A landscape with many valleys, sampled at points; each row gives a point and its height.
From any point a ball rolls to the lowest of the 2 points nearest to it. It stops when none of these is lower. Distance is the straight distance between rows; heights are no part of it.
zoz height 5.46: [ -6  21  70  21 -13 -25  18 -23   9   2 -36  10  23 -18  20  17 -15   9
   3  39 -40  -6 -37 -11   2   1 -30  17 -11  26  37   7 -45   1  70 -28]
mina height 3.99: [ -2 -26 -13 -46  37 -24  12   1  -1 -29   8 -30 -41  27 -40  16  12  32
   5  -5 -46  25  17   4 -15  25   9   9  22   6  -4  14   2  11 -21  19]
rim height 4.74: [ 22  15  37   0 -22 -41  15 -51 -11  -5  -5 -13  -3 -11 -13   2 -13  18
   0  64 -24  14 -15  12  31   4  -8 -29  -9  -4   0 -24 -28  20  36  23]
fuba height 2.17: [ 14  37  24  10 -29 -15  -5  12 -12  29 -14 -26   2 -11  29 -29   2 -35
  39  56  -4 -16  -6  -7  17   5 -12 -18  10 -10  -3 -29   3   7  22   0]
soki height 5.24: [ 14   4  37  -4   1 -10  38 -15  20   1 -44  19 -15 -21   7  28 -30  20
  10  11 -13  22 -19   3   7  29 -43  20 -12  13  17  -4 -13  20  22 -15]
gemu height 4.77: [ 21   0   4  -1 -16   6   6  16  17 -17   8  20 -17 -16   6  -5  -6  12
 -17 -61  41 -11   3 -25   0  14 -23  32 -18  18  33   9  17 -16  -3  -4]
zefam height 4.59: [ 22   0  25 -29  20 -48 -44  31   3   7  12   4 -20 -52  13   2  -3 -16
   8  -8 -21 -11  -5 -43  -5  18 -21  39  13  -2 -17   7  -4  33   2 -17]
bub height 4.43: [-11 -21 -19  15 -26  40 -20  15  16 -23  12  -7  31 -34   5 -22  16 -39
 -27 -35  51 -31  15 -16  16  -6  -9  -2 -38   1  34  28   7 -18  18  -6]
zanu height 4.82: [ -8 -31  -2 -24  22  -3  28   5   9 -41   6  21 -37 -40 -17  29 -15  35
  -5 -70  23   9  22 -50 -53  33 -12  23   0  21  13  33  45   2 -25 -13]
vubal height 5.48: [ -9  10  13 -20  11   5 -30  33 -16  22  13  21 -15 -10   7  -4  -7  -3
   0 -43  34 -19  21   9 -34   8  12   7  -9   1 -24  -6  38 -14 -30 -35]
nelo height 3.91: [ -7 -13 -32  -7  29 -12  34  30   0  -8  24 -19 -40  59 -45  24 -23  19
   6 -28   8   4  34 -14 -13  22  14   0  35   8  14  21  16 -26 -53  17]
tob height 6.24: [ 17  32  22  -8 -24 -27  20 -11 -24  21  -7   9 -10  18  23 -20  -3  16
  17  31  33  -8   3  18  -3  19  -4 -16  -3   5 -12 -42  48   2   4  10]
Borov height 5.13: [  9 -18 -14   2  -4   2  46 -12  30 -50  13  11 -46  -2 -48  33 -14  45
  -6 -16 -12  27  -5  18  26  13 -14  26 -20  17  29  15 -14   0   9  -2]
roni height 4.46: [ 20 -21 -17  18 -29  52 -31   5   2 -15  21 -12  38 -27   3 -41  13 -23
 -25 -63  62 -52  14 -32 -10 -15  -3  -3 -14   5   5  12  10 -24  -4  -7]
Zar height 4.65: [  3   0  12 -27  36 -46 -35  35   8  22   3  20 -18 -41  18  25 -15  -1
   6 -34  -9  -9   6 -29 -43  12  -7  32  18 -16 -14   2  14  29  -7 -33]
Durus height 1.65: [-30  33  23   2 -21  -5  20 -15 -14  17   6   3  14  14  10 -12 -14 -13
   9  42  33 -10   2  62  10   1 -11 -21 -32  12  12 -18  16 -40  30 -19]
rak height 4.91: [ -6  -9  -4   3  -5  20  19 -24 -20 -18  11  21  11  21  -3 -13   5  23
  -1 -13  26   3  10  17   5 -17   2  -6 -18  16  21  17  10 -29   3  16]
Mif height 2.69: [  6  26  51  27 -17 -12   8 -20  -9  30 -77   2   9 -17  32  12 -11 -15
  29  37 -15   5 -36  20  -5  -4 -17 -18  -8   8   4  -7 -29  -5  35 -15]
vefid height 2.91: [ 18 -11  23  11  -3   3   1 -25  -7  32 -92  21   8 -27  48  29   1   4
  17  13 -14   2 -32  30 -13   1 -18   2 -12  18 -26 -10  -2  23  21 -32]
fugab height 0.54: [ 18   6  19  21   1  11  -6  54  15  40 -38  31 -25  -7   4  23 -28  -3
  15 -28   7   8  -7  16  -1   8 -13  26  -4  -6 -12 -15   5  -8 -33 -36]
fudit height 5.15: [ -6  -2 -42  11  -2  11 -23  13  13   8  35   4  26  27 -14  -6  32 -21
   6  49  -2 -13  -1  -5  31 -34  42  -8  37 -22 -17  -2 -28  19  -4  40]
nefed height 1.32: [ -9  -5 -16 -16  22 -19  35  -4   2 -10  19   2 -22  58 -51  16  -3  17
   4  38  -3  31  29  12  19  -1  17 -19  16   3  -6   7  -1  -8 -35  44]
Mon height 5.53: [  5  17   8 -13  19 -40 -17  10 -18  17 -17 -13 -26  30   6  -3   0  30
  34  18  -7  18  12  -1 -25  19  23 -19  26 -18 -16 -39  30  25 -23  27]
vika height 5.39: [  8  26  78  12 -22 -35  28 -28  15  20 -61  23  12 -56  12  24 -39 -12
  -8  43 -32  -5 -35 -29  20   5 -60   7  -4  18  21  -2 -42  15  50 -35]
Miru height 5.11: [-12 -20 -25   8   5  14  53 -24  24 -51  18   4 -11  35 -52  30  -3  27
 -13  -2 -12  30  14  10  36 -18  -1   6  -6  16  34  32 -16 -17  -2  23]
mutuv height 5.18: [ 15  -3   6 -12  12 -22  34  -1  23 -15 -13  10 -49 -13 -22  32 -23  34
   9 -15 -10  29  -5   2  11  24 -27  25  -6  18  13  -1   8  11  -7  -7]
Bisuf height 5.54: [ -1  15  35   0  -3  -9  10 -13  -1 -11 -22   4  26  -2  16 -10   1  -9
   7  30 -60   5 -28   6   7  -1  -9   6  -6   9  42  17 -52  -8  70 -10]
zokat height 0.77: [ 15   6  13  23   5  17 -19  19  -4  38 -57  13 -22  -2   6  25 -17   2
  18 -10  -2   7 -18  35   1  11   6   9   2 -14 -34 -26 -14  -7 -30 -33]
Sumal height 5.03: [ 14 -17 -40  15  -4   0 -15  21  21 -20  41   5   4  21 -11 -11  12  -5
 -18 -22  23 -26  11 -40  25 -11  18  26  18  -4  15  24 -20 -21 -24  39]
pezib height 5.20: [-32 -21 -17 -27   3  29 -47  14  11  -8  24 -38   4 -55   9 -23  24 -45
   5   1 -14 -20   9   0  14  -9 -17 -12 -33 -26  -7  19   9  26  -5 -30]
Bure height 5.64: [ -1  25 -15  24  15 -38 -18   9 -23  21   2  -4 -13  44  25  -1   0  36
  21  15  15 -10  15  -8 -29   5  22 -23  36  -7 -32 -64  52  26  -5  15]
Fugub height 5.17: [-31 -27 -18 -23   8  22 -38  27   5   7  43 -44  -6 -22 -12 -12  21 -32
 -14 -37  -5 -15  21 -15 -10 -16   3 -13 -24 -23 -11  27   0   0 -36 -15]
neze height 4.19: [ 39 -11   0 -21  18 -19  -2  11  12 -15 -21 -10 -15  18  15  -9   8   7
  -4  10 -63  22 -17   2   5  31   2  19  21  -5  20   9 -44  26  20  20]
Mes height 4.36: [-30 -22   3 -26  13  17  -6  21  11 -24   4 -21  26  -3  -4 -21  28 -38
 -37   6 -55  25   1  -4  -3 -20   5 -21 -30   0  45  64 -28 -22  20  -4]
zofi height 6.39: [ -7  22   8   6   5  -8  43 -28 -13  10   3  23  12  55  -6 -10 -13  11
  -3  33  53   5  16  39  11 -11  26 -20  16  14  -4 -34  26 -15  -8  25]
rif height 4.11: [ 25 -36  -7 -23  22  12  -9   3  -1 -11 -26 -12 -12   0   4 -14  14  17
   0 -20 -49  31 -16   1 -16  10  12  16  13   0  -9   6 -18  26  -3   9]
dobuf height 4.64: [ -6  24  19  25 -21 -25  15 -44 -13  13  -5  -9  21   8   1 -10  -8   3
  20  73  -4   7 -22  27  22 -10  10 -25 -11   5   7 -21 -24   2  40  23]
luv height 4.54: [-12  20  24  41  -7  -6  23 -32 -12  26 -26  -5  16  28  -8   7 -20  13
  19  58  -8  31 -19  55   4  -1  17 -35   1   0   4 -22 -31 -25  10  18]
gepi height 5.01: [ 23  28  29  33 -42 -31   8 -45 -11  35 -64 -16 -13 -11  37  13   3  22
   9  36   7  -2 -40  -1  22  12 -11 -28   4  -7 -37 -56  -4  25  25  -5]
sasum height 4.76: [-10 -28 -38  23  37 -13 -28  10   7   1  42  -6   1  51  -7   0  -3  22
  -9 -54 -12 -15   3 -31 -37  28  29  26  59   0   6   9 -21   8 -21  17]
loto height 1.21: [ -7  42  58  25 -23   5  10  11  21  22 -37  11  22 -36   5  10 -34 -40
  11  17  11  -5 -18  10  17  -3 -46  18 -37   5  31   4 -24 -22  39 -35]
nek height 6.43: [-16  19 -11  18  -6 -24  30 -26  -3   8  10  26  12  41 -16   2   8  17
  17  62  44  15  22  32  18 -31  29 -27  12   2 -32 -44  12  14  -5  34]
sezeg height 5.06: [-17 -13 -22 -26  14  -9   8 -16  10 -21  43   5  14  41 -36   4  22 -12
 -17  54  -3   4  32   0  33 -58  21 -28   9  -8   9  35 -34   1  -4  40]
zez height 5.65: [ -2   6   0  -1 -15   6  -9 -30 -15  -8  -7  -6   4 -32  17   4  14   6
   2  13 -28  11 -35  18  14  -7 -16  13 -18   0 -10  -3  -9  14  33 -18]
Tud height 1.56: [-13  25  36  14 -13 -10  46 -25  -9   5   7  10   4  22  -7   2 -32  12
   3  32  20   4  -5  42   8   2  -9  -7 -27  33  24  -5   3 -38  13   3]
nisu height 6.10: [ -9 -26 -28   1  11   5 -17 -31 -26 -10  23   0  11  22  10 -22  22  32
   5 -15  -7   6  -3 -14 -36   6  29 -11  26  -2 -29 -24  20  42  -6  39]
rovid height 6.01: [  3  -6 -37   6 -13  37 -28   2 -26  13  11 -18  27  -6  29 -28  17 -10
  12  -8 -16   3 -19  -1  -1  -9  22 -12  19 -13 -29  -6   6   2   1   4]
siza height 4.34: [-21 -15  22   1   7   7  32   1  22  -3 -26   3  -6 -15 -26  41 -17  17
   0  -1 -37  46 -18  29  -6  -8 -12  14 -40   0  17  29 -19 -13  11 -34]
fis height 4.86: [ 24  21  24   5 -25 -32  14 -40  -7  14 -19  -4 -25 -11  11  -3   1  28
  10  38 -15   6 -24  -1  33  17 -21  -1   5   2 -18 -48  -6  31  18  12]
tebon height 4.73: [-16 -17 -34   8  38 -39 -18   6   5  -6  39  -9  -9  22 -16  18 -14  20
 -12 -84 -10 -12  19 -33 -56  46  11  25  44 -12  14   7 -10   9  -9  -6]
vupo height 4.39: [ -1  -4 -13   3 -23  50 -11  13   7  -8   7   6  26 -45  14 -14   6 -36
 -10 -31  30 -19  -8  -2   7 -17 -31  17 -32   1   3   7  20 -11  16 -36]
Koli height 5.05: [ 11 -23 -35  10 -15  10   1  18  20 -33  24   7  13  13 -19 -15  12  -6
 -36 -34  15  -3   7 -15  18 -24  13  17 -15   1  34  40 -24 -22  -8  33]
rekit height 3.12: [   5   15   18    6   -7   22   -4  -16   -3   44 -100   38   35  -50
   52   21   -9  -43    9   18   -7  -16  -21   16  -32  -13  -20   -6
    8   11  -38    6   18   -1   18  -40]
zuban height 4.49: [ 26 -26  -8   5 -14  10 -22  14  17 -24   3   8  15 -34   4 -22  13 -11
 -24 -69   8 -11   5 -79 -29  12   1  38  -6   6  28  26  -9  -1 -12   6]
sak height 3.95: [-16 -28 -43 -25  47 -28  25   7   2 -33  29 -31 -43  39 -52  23  -4  27
 -14 -28 -17   0  42 -27 -27  25   9  -3  31   4  -7  35  -7  -2 -32  20]
vono height 5.91: [ 12  16 -14  21 -10  28 -24  21 -33  26 -26  -8  21   8  49 -20  17  -3
  18   5   3  -5 -13  14 -22   3  32 -17  22 -13 -40 -43  38  -1   4   0]
Rugek height 4.35: [-10  -7  14  -2 -11  37  -3   4  18   1 -15  17   8 -65  10   4 -14 -24
 -13 -14  11   5  -8  12 -13 -17 -37  21 -40   2  -5  24  13   8   5 -41]
pabaz height 3.78: [-17 -37   4  -5  19  46  15  14   7  24 -37  -3   5  -1   6  16 -12  -9
 -10 -37 -17  44  -1  33 -42  -2  -4  -8 -14  -3 -11  20  18 -19 -43 -30]
roten height 5.43: [-14   9  11 -22  13  17 -46  29 -13  26  -5  10  -3 -29  30  -6  -9 -37
  11 -12  25 -13  12   8 -28   3  -4  -6  -5 -18 -28 -20  50  -2 -23 -50]
Losum height 6.17: [ 15  32  33 -12 -12 -15  22 -21 -20  32 -29  18 -11  -5  34  -9 -12  14
   0   7  37  -8 -14   9  -2  22 -25   4  -7  14 -23 -46  52   6   7 -28]
lufi height 5.02: [-17   9 -13  -2  -1  -4  22 -32   1 -14  26  26  41  47  -5  -6  14   0
 -16  63   1  -1   6   6  18 -42  30 -33  17   7  29  20 -24 -10  37  47]
mol height 5.31: [ 22  11  69  -5  10 -40  37 -29  20  11 -63  24 -16 -41   3  26 -37   4
   4  39 -30  20 -14   7  -1  25 -49   7   1   6  18  -1 -35  23  32 -14]
mubo height 5.81: [-20   3 -18   5   4   8 -64  -8 -31  11  47  -7  21 -30  26 -13   9 -14
  -1 -54  18 -40   4 -43 -40  12   2  -3  12 -19 -26 -29  27  14  -1 -31]
rudip height 5.95: [  8  43  -5  -6 -29  17 -22  21 -25  23 -14  -7  22 -10  53 -17  17 -31
 -10  -8  18 -45 -19 -28 -13  13  -2  -3  38  -2 -32 -49  60  -2  13 -38]
Gil height 5.26: [-25  11 -20 -20  -6  23 -55  12  -6  -8  32 -26   0 -34  23 -12  23 -36
  19  20   7 -50   9   0  23   9 -14  -5 -10 -22 -12 -10  27  19   6 -23]
rar height 3.70: [-14 -12   4  -5   0  60  -5  39  -5  30  -8 -13  24 -19   7 -14  -3 -35
 -17 -38  -5  19  -3  12 -26 -21   5 -12 -18 -16 -17   1  17 -20 -38 -41]
Bamom height 3.35: [  8  20  -5  -8 -22  36 -20  16 -13  14 -65   0  35 -47  52   4  -5 -67
  32  18  -6 -23 -26  12  -6  -6 -13  -8  14   0 -21  -1  17  -3  17 -26]
sel height 4.40: [-20  -4  18  12   2  -2  29 -18   4 -21  -3  -9 -12  15 -28  35 -19  32
   0  23 -40  32 -13  47  14   1  -3   3 -23   8  22  16 -35 -15  11  -8]
kever height 1.89: [ 10  37  20   9  -8 -15 -37  39 -13  35  -8 -27 -13 -14  24 -15 -11 -43
  45  41   8 -14   8   7  17  10   8 -21   4 -22 -12 -32   3  -1  -4  -4]
Puf height 4.84: [ 17 -22 -33  11  26  -9   2   1   5 -23  19  -5 -13  43 -19  -5   2  33
   4  -3 -14   6  -3  -6   3  12  13  20  30  -9  14 -11 -21  19  -6  39]
mefu height 5.14: [-28 -43 -15 -21   9   8 -20  15  12  -4  43 -39 -17 -13 -38  -1  15   1
 -30 -51 -10  12  29 -25 -21 -19   5 -12 -16  -5 -11  32  -2  -5 -51 -11]
ruza height 5.75: [ -4 -20 -18 -17  -8  15 -22 -35 -17 -24  47  -2  -3 -33  -5  -6  19  38
 -18 -22  -8   2 -14  -9   2 -17   2  13 -21  -3 -30  -4  -1  26   8   0]
Zezum height 5.34: [ 29  11  -2  -9 -24 -13 -26 -14   0 -18  18 -21   4 -28  -5 -21  12 -24
   3  49 -40 -20 -19 -18  56  -5 -10  10   6 -16   3 -14 -33  28  51  17]
gif height 5.09: [-17 -22 -33   8   9   4  64   1  31 -46   2   7  -3  49 -41  19   4  19
 -33 -12   6  14  28 -13  11 -16  15 -17   9  20  48  52 -22 -38 -18  40]
Livet height 5.51: [ -1  19 -31  16 -28  10 -19   0   1  -5  41   6  21  19 -10 -20   9 -27
   0  28  62 -40   5   6  44 -37   5   5   1  -4  -5 -14   1 -12   4  14]
ner height 4.75: [  7   3  19 -10  -4 -16   3  11   2   6  14  20 -19 -14  11   7 -11   9
  -6 -39  21 -17 -12 -30   1  22 -27  32 -11   9   3  -6  27  11  -8 -12]
nus height 4.89: [ 23   5   1 -21  14 -49   9  -7 -10 -25  25  -6 -18  34 -23  -3   2  34
   5  27 -22  15  19 -14  18  26  16  10  29  -4  14 -17 -19  28   6  47]
rad height 4.47: [ 21 -30 -22  33  -8  19 -32   9   8 -12  33  -2  28 -20  -4 -22   1   0
 -30 -77  35 -29  11 -62 -28  -1  15  13   0  -4  12  15 -11 -22 -20  17]
Bunol height 1.02: [  9  10 -15  29   4  25 -13  21 -12  33 -41  -4  -3  19  13  14  -1   0
  13   0 -23  24 -28  45  -2  -4  19 -16   3 -23 -31 -16  -5  -7 -29 -11]
Filu height 4.21: [  9 -44  -4   6   8  40  -5  -1  23   6   0   4   5 -31 -18 -12   0  -1
  -6 -76  -5  44  12 -35 -38  19  -2  16   3 -10   5  14  -3   6 -40 -18]
mesed height 2.47: [ 22  38  44   8 -32 -18   1 -19 -13  29 -51 -17  16 -36  34  -3  -7 -39
  30  49  -2 -15 -29   8  20   6 -24 -32  -2  -1  -9 -21 -14   8  42 -15]
dezop height 4.31: [-10 -23   0 -15  15  11  11   8   8 -21  -8 -17  11  -3 -10   5  14  -9
 -30  -3 -76  38  -4  17 -15 -14  10  -3 -19   1  32  51 -41 -13  19  -5]
durev height 4.27: [  8 -14  -5  -7  14   5   8   1  15 -33  -4 -19  10  21  -5   1   8   1
 -31  22 -61  35 -14   9  14  -1  14   5   6   0  34  34 -55  -4  22  23]
pon height 5.35: [-17  17  -7  -7  -5  12 -49  24 -22  22   9 -18   2 -33  33  -9  20 -24
  16   4   1 -26   5  14  -9  -2   6 -16 -14 -13 -37 -29  34  12  -5 -37]
dovi height 5.71: [ 12  -9  -9  20 -11  11 -14 -30  -6   8  11 -10 -16 -11   9   5  17  33
   1  -3 -14  11 -35  13  20 -12  -3  26  -1  -9 -38 -29   0  25  11  -6]
Nobeg height 4.53: [ 24 -14   0 -33   7 -27 -26  31  18 -21   9  11  -8 -32   8 -15  10  -2
 -16 -41 -27  -4   9 -50 -12  19  -5  44  -1   5  20  21 -10  20   4  -4]
nub height 1.46: [-21  10 -10  -2  17 -16  -4  23   3  22  44 -16 -20  42 -29  12   6  -8
   6  22   6   6  26   8  13 -19  16 -24  17 -23 -16   0   0  -7 -52  28]
tegum height 4.05: [ 11 -34 -17 -39  36 -11 -14   3  -7 -25   0 -44 -23  18 -14 -10  35  16
 -10   1 -64  40   7   1 -11  12  18  -8  28 -14 -13  20 -22  20 -17  29]
neb height 6.07: [ 27  29  18   3 -11  12   7  18 -35  35 -45  16  10  15  44 -24  -3 -22
 -13 -13  34 -22 -15  -4 -18  25  -2  12  18   8 -32 -63  61  -1  12 -39]
Lunod height 0.76: [ 20  26  32   7  -7   6  -7  48  28  38 -26  32 -18 -42   5  16 -23 -34
  13   0  16   0  -7   0   9  -2 -30  34 -22 -10 -10 -10   6  -1 -19 -38]
tifem height 1.24: [ -9  48  56  12 -20  10  11   8   1  26 -56   2  25 -27  31   2 -22 -46
   9  34  32 -18 -28  39  -3   6 -35   0 -23   6 -12 -17  -1 -31  40 -55]
miki height 5.86: [  8  31  -6   4 -13  -7 -42  11 -31  23  16   2  11  -5  28 -13   7 -18
  -3 -30  38 -50  -5 -28  -8  11  -4  23  16   0 -25 -36  44   6   7 -31]
Mapok height 3.87: [-18 -16 -23 -12  14  17  32  31   4 -13   8  -9 -25  34 -32  10  -1  13
 -11 -40   3  26  24  -4  -1   8  -2  -5  -9  10  21  38   6 -34 -47   3]
goz height 5.08: [ -6  21  -3  18  -4   9   5 -11   0   2  26  14  38  42  10 -11   7  -8
  -1  57  -2  12 -11   0  37 -32  27 -16  22  -5   3   5 -28  -5  12  37]
peliv height 4.70: [ -7 -27  -6 -17  31 -34 -26  18  14  -1  10   6 -14 -19 -14  20 -19  13
  -4 -60 -20  11  14 -26 -60  43  -8  38  26  -7  -8  16  -1  24 -27 -21]
dar height 5.59: [-18  16  15   3 -26  13   1 -29  -2 -13  10 -11  29 -21  18  -6   7 -10
   1  35 -24 -14 -32   7  25 -13 -14   1 -26   2  17   9 -15   3  61 -12]
Piv height 5.16: [ 20  14  11  28 -23 -27  -8 -34 -16  32 -66  -7 -29 -18  32  26   7  32
  23  13   4  -6 -36  21   4   1  -5 -13  -7  -9 -55 -52  14  22   5 -16]
Betif height 4.66: [ 22  15  18  -7  -8 -22 -33  20  -2  16  13   3 -21 -22  20 -12  -4  -7
  15  -2   7 -24  -9 -29  27  14 -19  24   3  -9   1 -12   2  19  17 -21]
Bezu height 6.32: [ -2  26   8   5 -11   0  25  -8 -26  20 -29   2   9  45  20 -10 -10  23
   5  31  28  17   6  50 -10   9  23 -27 -12  11 -24 -48  46 -12   7   6]
suf height 5.52: [ -4   7  11  -2  19 -12 -10  21 -28  13  24   7 -24  24  -1  -2  -7  23
  16 -36  21 -15  14  13 -29  29  17   2  23  -1 -15 -30  39  -1 -28 -11]
Rido height 4.85: [-26 -38 -30 -12  39   3  21 -14 -10 -30  17  -6 -39  -2 -38  20 -17  37
  -5 -73  19   2  33 -25 -52  34  -3  -8   8  25   2  21  26 -14 -37 -14]
nugun height 4.80: [ 10 -21  -2  -4   3 -11  21   5  26 -40  10  12 -43 -44 -23  24  -4  31
 -19 -69  16   8  18 -38 -20  20 -19  42 -10  17  26  17  13  12 -17 -17]
Zage height 5.23: [  8   9 -32   7 -12  -7 -35   2   8 -19  27 -24  15  -6   3  -6  28 -24
  14  56 -23 -16   0  -6  38 -23  27 -16  25 -27 -12 -12 -21  25  30  31]
tekeb height 4.16: [ 15 -40 -10   0   5  38  -1   2   4  -2  -6 -12   2  -6   1  -9   0  14
  -1 -55 -28  29 -12  -3 -37  19   4  24   9   0   0   6  -3  14 -19  -1]
reriz height 1.60: [-11  27   8   3   2 -12 -26  39   5  25  25 -17  -6  15  -7 -21 -10 -27
  16  34  23 -11  20  23  28  -8   6 -15  -6 -23   1 -12 -11 -17 -29  11]
Bem height 4.94: [ 18   9  -1 -16   3 -49  18 -32   4 -28  23  21  -8  22 -38 -11  -2  24
 -11  36  -3   5  14 -15  40  -2   2   3   3   5  28 -16 -27  10  17  53]
buro height 1.45: [-24  37  46  17 -20   4   3  -2  -2  34 -34  -8  32  -8  16   5 -23 -37
  15  52  23 -17 -21  63  -5  -8  -5 -25 -37   6  -6  -6 -10 -37  31 -45]
kudir height 5.12: [-25 -36 -31 -21   6   5  -2  16  15 -12  46 -32 -24  14 -37   3  21   2
 -32 -13 -36  17  24  -1  15 -34   3 -12 -23  -7  -4  40   2 -17 -43  17]
rup height 3.62: [-11  -6  -4  -3  -1  38 -18  33   2  14 -15 -22  23 -15  19 -12  11 -50
   4  -3 -18  11  -1   5  -7  -9  -2  -4 -13  -3   2  35   0 -10  -9 -27]
Bifi height 5.55: [-10  -1  -8   4 -20  -9  -3 -27  -1 -24  38  22   8   4 -20 -11  13   8
  -5  39  34 -31  24  13  59 -43   2  -7 -27  -5   4   0  -3  11   9  23]
saf height 4.83: [  8 -47 -23 -12  23  -8   4  -9  34 -50  18  -5 -54 -23 -35  23   0  42
 -24 -69 -15  25   8 -30 -36  35  -2  40   8   5   7  13  -3  24 -13   0]
ketop height 6.06: [ -5 -16 -35  10  10  46 -38 -16 -25  15  24 -16  35  12  16 -42  26   4
   1 -12 -11   9  -4 -12 -38  -8  37 -17  26 -15 -35 -17   7   7 -20   9]
kalu height 4.96: [-10  -1 -20  -2   6  37   8  -3  -6  -9  16   7  45  40   7 -24  22 -22
 -26  18  51 -33  11   7  10 -40  28 -34   9   4  16  34   0 -42  -4  37]
gasol height 4.87: [-11 -25 -16 -24  16   2  17 -18 -15 -28  25   4 -19  -2 -34  16   4  38
  -5 -54  33 -18  42  -7 -22  11  -3 -25 -16  20  -3  34  31 -21 -36   6]
Pamis height 4.88: [ -7 -15 -17 -22   3  -7  15 -27 -15 -20  31  11 -15  25 -25   9   8  41
   5  -8  25 -10  23   2   2 -12   4  -1   1  14  -9   4  26  -2 -16  32]
leb height 5.00: [ 23   2 -27   0  -2 -25  -9   8  23 -15  39  23  11  39 -20  -6   4  -4
  -7  20  26 -31  24 -24  37 -24  25   6  16  -1  13  18 -26  -4 -10  52]
mege height 5.30: [ 12  16  22  14   7 -36 -16  -5 -15  34 -40  10 -44 -17  31  37  -2  33
  21  -7   2  -5 -16   7 -19  23  -8  -4  20 -11 -52 -64  30  46 -11 -27]
Dom height 4.99: [ -8   7 -10  -8  -2   6   5 -19   3 -17  20  16  51  35  -3 -15  22 -31
 -10  54  54 -40  21   1  26 -44  22 -34   1   7  24  27 -23 -18  17  43]
nabol height 5.41: [  8  13  -9  -7 -34 -12 -10 -15   5 -21  25  -8  14  -6  11 -23  17 -26
  -1  36   2 -61  -6 -27  57 -18 -24  11  -7  -5  24  -2 -22  12  42  18]
pitu height 5.79: [-10  -5 -11   1   8  -3 -46 -23 -28   7  48  -6   3 -42   4  -8  19  21
  -6 -44   9 -20  -7 -32 -30  -2   1  13   5 -12 -34 -21  16  19   1  -9]
Vuna height 4.29: [-19  -7  20  -9   0  14  31  17  29   2 -14  28  -7 -36 -11  19 -14 -10
  -4 -22  -6  43  10  14  -8  -7 -22  16 -45  10  24  47   7 -16  -7 -38]
zatur height 5.78: [ 13  32   1  20   0 -17 -28  26 -32  31 -30   0  -6   9  43  -8  -1   8
  15  -2  11 -21   2  13 -36   4  32 -29  17  -8 -43 -68  55  15  -3 -16]
kerom height 4.25: [ -2 -29  -2   2   2  27  25  23  34  -6 -11  14  -9 -40 -14  -1  -2 -12
 -13 -60  -4  48  12 -12 -22   0  -8  24 -35  10  23  40   8  -9 -18 -29]
Ropak height 5.42: [ 18   2  10 -16  11 -32 -15  -1 -20  17 -27  -7 -31  -2  24   2  -2  31
  28   0 -18  -1  -4  -9 -20  23   3   5  21  -8 -25 -24  27  42  -1  -6]
Mupu height 4.45: [-28   6  20  32   7   2  55 -30   5  -1 -17  -5   5  50 -26  24 -26  32
  19  42 -21  35 -18  53  -2  15  16 -14   3  16  25  10 -33 -29  10  12]
Zeka height 4.98: [ 25 -11  -9 -14   4 -22  18 -14   7 -38  27  34   6  40 -31  -3   2  20
 -10  22  12 -18  27 -31  31 -22   6  -5   1  11  38  19 -25  -3   8  66]
suron height 5.07: [  5 -41 -39  24  -6  15  30  -2  11 -50   6  18   4  35 -35   6   9  18
 -31 -48  29  -4  20 -16  -4 -19  26  -8  14  16  30  46 -14 -31 -33  41]
piz height 3.83: [-23 -26 -11 -14  15  40  35  22  10   5 -10 -16  -9  15 -11  13   0  -1
  -6 -40 -20  42  12  20 -22   0  -6  -6 -11   9  13  27  12 -32 -50 -11]
kuz height 5.10: [-27 -20 -24 -28   8  11   7  -5   8  -6  47 -13  -1  34 -27  -6  25  -9
 -15  24 -18   6  20  14  29 -34  10 -28 -25 -12   7  30 -10 -12 -12  19]
Fevu height 4.79: [ -9 -29 -48  23  30  16  -9   8  10 -12  18   6  -3  62 -13  12   2  25
  -2 -36 -10   5   0 -15 -21  15  40  19  51 -10  -3  -7  -5  18 -32  31]
lited height 4.93: [-23   8  -5  -6   0  24  32 -27 -12  -3  11  17  30  41  -8 -17   8   2
 -20   6  36 -11  12  34  -3 -24  14 -33 -24  23  20  22   7 -50   6  11]
tume height 1.00: [ 15  29  25  25 -28  26  -4  43  30  12 -29   7  10 -41  16   0 -19 -60
   2   3  17  -6 -19  -5  33  -6 -39  34 -20 -15  -3  10  -9  -2  20 -24]
Mokul height 1.18: [ -3   9   0   8  16 -19  40 -32  -1  -7  -3  -1  -9  35 -43   8 -19  19
  13  63 -10  42  14  23  28   0  26 -29  29  -4  -3 -20 -25  13 -21  60]
pena height 1.44: [ -5  12   5 -10   9 -22  51 -15  -8  -8  19   7 -15  29 -33   6 -20  20
  16  30   9  24  21  16  17   9  -9 -23  -6  17  30   9  -2 -31  -6  30]
gelu height 5.47: [  6  34  -1  25 -27   7  -2 -15   2  -8  27   7  37  12   6 -22  -2 -37
   3  52  33 -41  -7  -1  60 -23 -11  -8   0   3  23 -15 -14  -7  46  28]
Simag height 3.53: [  5   9   4  -9  -1  33 -10  19   0  12 -27  -1  35 -37  32 -19   2 -50
  16   8 -26  -5 -22  -4  -9   2 -12   5  -8   7  14  30   0  -3  31 -24]

Where does a ball stop that starts at each point below?
Bezu: zefam
mina: Mokul
dar: zefam
rar: Mokul
zuban: rif
Durus: fugab
suf: nugun
mege: rif
mutuv: zefam
gelu: nugun
Fugub: nugun

Write out the way that a ball takes from each point below.
ketop: rovid > vono > zatur > Bure > Mon > Ropak > mege > Piv > gepi > fis > rim > dobuf > luv > Mupu > sel > siza > Vuna > kerom > Filu > tekeb > rif
tegum: mina > sak > nelo > Mapok > piz > pabaz > rar > rup > Simag > Bamom > rekit > vefid > Mif > mesed > fuba > kever > reriz > nub > nefed > Mokul
kalu: lited > rak > Pamis > gasol > Rido > zanu > nugun
Nobeg: zuban > rad > roni > bub > vupo > Rugek > Vuna > kerom > Filu > tekeb > rif
Livet: gelu > nabol > Zezum > Zage > fudit > goz > lufi > Dom > kalu > lited > rak > Pamis > gasol > Rido > zanu > nugun
pitu: ruza > dovi > zez > dar > Bisuf > zoz > vika > mol > soki > mutuv > Borov > Miru > gif > suron > Koli > Sumal > leb > Zeka > Bem > nus > Puf > Fevu > sasum > tebon > peliv > Zar > zefam
